Points on a hilly landscape, in no order, each with its height.
A climber steps from a point to the highest of its 5 nearest points, and stops where none of them is higher. Distance is the straight distance between rows; heights are no part of it.
z_967: [154  60 135 124  89  79  88 101]  height 37.4
z_126: [106 154 130 152 114 166 171 156]  height 54.9
z_881: [148 120 118  69 160 102 119 127]  height 78.5
z_444: [131 169 126 108 151 148 169 178]  height 35.3
z_846: [107 155 190 172 128 105 138 104]  height 78.0
z_884: [118 171  97 117 162 180 131 140]  height 22.8
z_588: [117 169 171 147 167 150 123  96]  height 76.3
z_787: [172 100 138 102  89 196 164 142]  height 5.3
z_384: [130  90 159 102  87  70 156 125]  height 78.2
z_850: [ 88 120  83 145  97 121 132 157]  height 1.8
z_636: [116 136 113 140 105 117 170 172]  height 30.2
z_522: [100 129 129  59 140 120 156 137]  height 52.4
z_323: [ 99 125  78 141 100 114 139 165]  height 15.7
z_621: [159 100 180 103 117  90 156 121]  height 82.8
z_683: [ 70 118  87 130 108 142 110 109]  height 10.5
z_977: [162 116 110 146 119  85 117 155]  height 54.3
z_928: [176 112 148  94 160 135 102 110]  height 83.3
z_578: [186 105 104 140 133 134  80 115]  height 52.7
z_227: [118 120  77 128 119  93 127 160]  height 41.8
z_859: [188 100 155 106 122 189 130 104]  height 10.2
z_9: [183 104 112 113 134 173  89 107]  height 49.9
z_424: [103 160 150 150 133 179 154 125]  height 73.2
z_937: [117 164  89 199 137 154  87 126]  height 40.3
z_904: [ 90 133 152 188 103 111 113  97]  height 74.6
z_79: [109 118  87  90 142 105 114 141]  height 51.9
z_70: [139 104 172  98 111  84 164 130]  height 86.9
z_409: [ 84 112 106 164 103 137  96 100]  height 19.8
z_249: [103 172 127 126 156 191 133 134]  height 52.3
z_739: [115 170 119 148 173 176 101 111]  height 63.3
z_140: [ 87 136 132 174  97 154 151 138]  height 55.1
z_568: [135 125  91 135 122  78 133 173]  height 81.5
z_119: [141 130 131  60 158 102 129 126]  height 67.6
z_770: [ 81 118  87  88 132 140 120 129]  height 39.6
z_262: [133  74 140 109  84  64 117 119]  height 37.2
z_958: [117 164  78 182 157 162  79 121]  height 48.1
z_141: [154 152 135 145 115  87 160 178]  height 48.6
z_218: [153 134 130 141 114  78 153 172]  height 51.4
z_563: [117 167 121 163 182 133  79 103]  height 67.2
z_453: [181 114 110 150 120  98  91 122]  height 50.7
z_310: [129 118  81  91 139  92 114 145]  height 49.3
z_64: [100 176 171 126 178  96 135 106]  height 67.7
z_699: [ 82 126 102  77 137 156 126 113]  height 44.6
z_377: [164 112  97 112 148  89  95 132]  height 58.1
z_221: [125 173  80 115 163 175 130 164]  height 5.4
z_143: [ 76 112  94 153  96 139 126 139]  height 7.6
z_825: [115 179 157 133 192 116 108  96]  height 73.7
z_357: [ 86 124 138 181 100 143 125 115]  height 63.2
z_517: [104 112 156  75 108 109 178 138]  height 40.4
z_736: [169  71 159 144  78 153 145 117]  height 32.1
z_987: [101 149 167 181 119 150 140 110]  height 85.5
z_537: [116 164 130 126 134 154 174 166]  height 47.5
z_199: [169 111 173  99 135 114 140 103]  height 45.4
z_155: [150 158 139 128 126 119 167 174]  height 44.8
z_628: [113 170 181 151 166 121 131  92]  height 79.9
z_935: [161  72 157 139  87 104 126 109]  height 43.0
z_912: [170  84 176 131 102 124 140 102]  height 41.2
z_518: [181 100 175 111 131 151 132 104]  height 34.9
z_216: [ 73 120  97 118 122 153  92  98]  height 20.9
z_509: [179 104 127 111 151 150  85 107]  height 63.1

Where does a climber stop that starts at each point below?
z_143 -> z_987
z_216 -> z_928
z_221 -> z_987
z_787 -> z_928
z_912 -> z_70
z_937 -> z_987
z_967 -> z_70
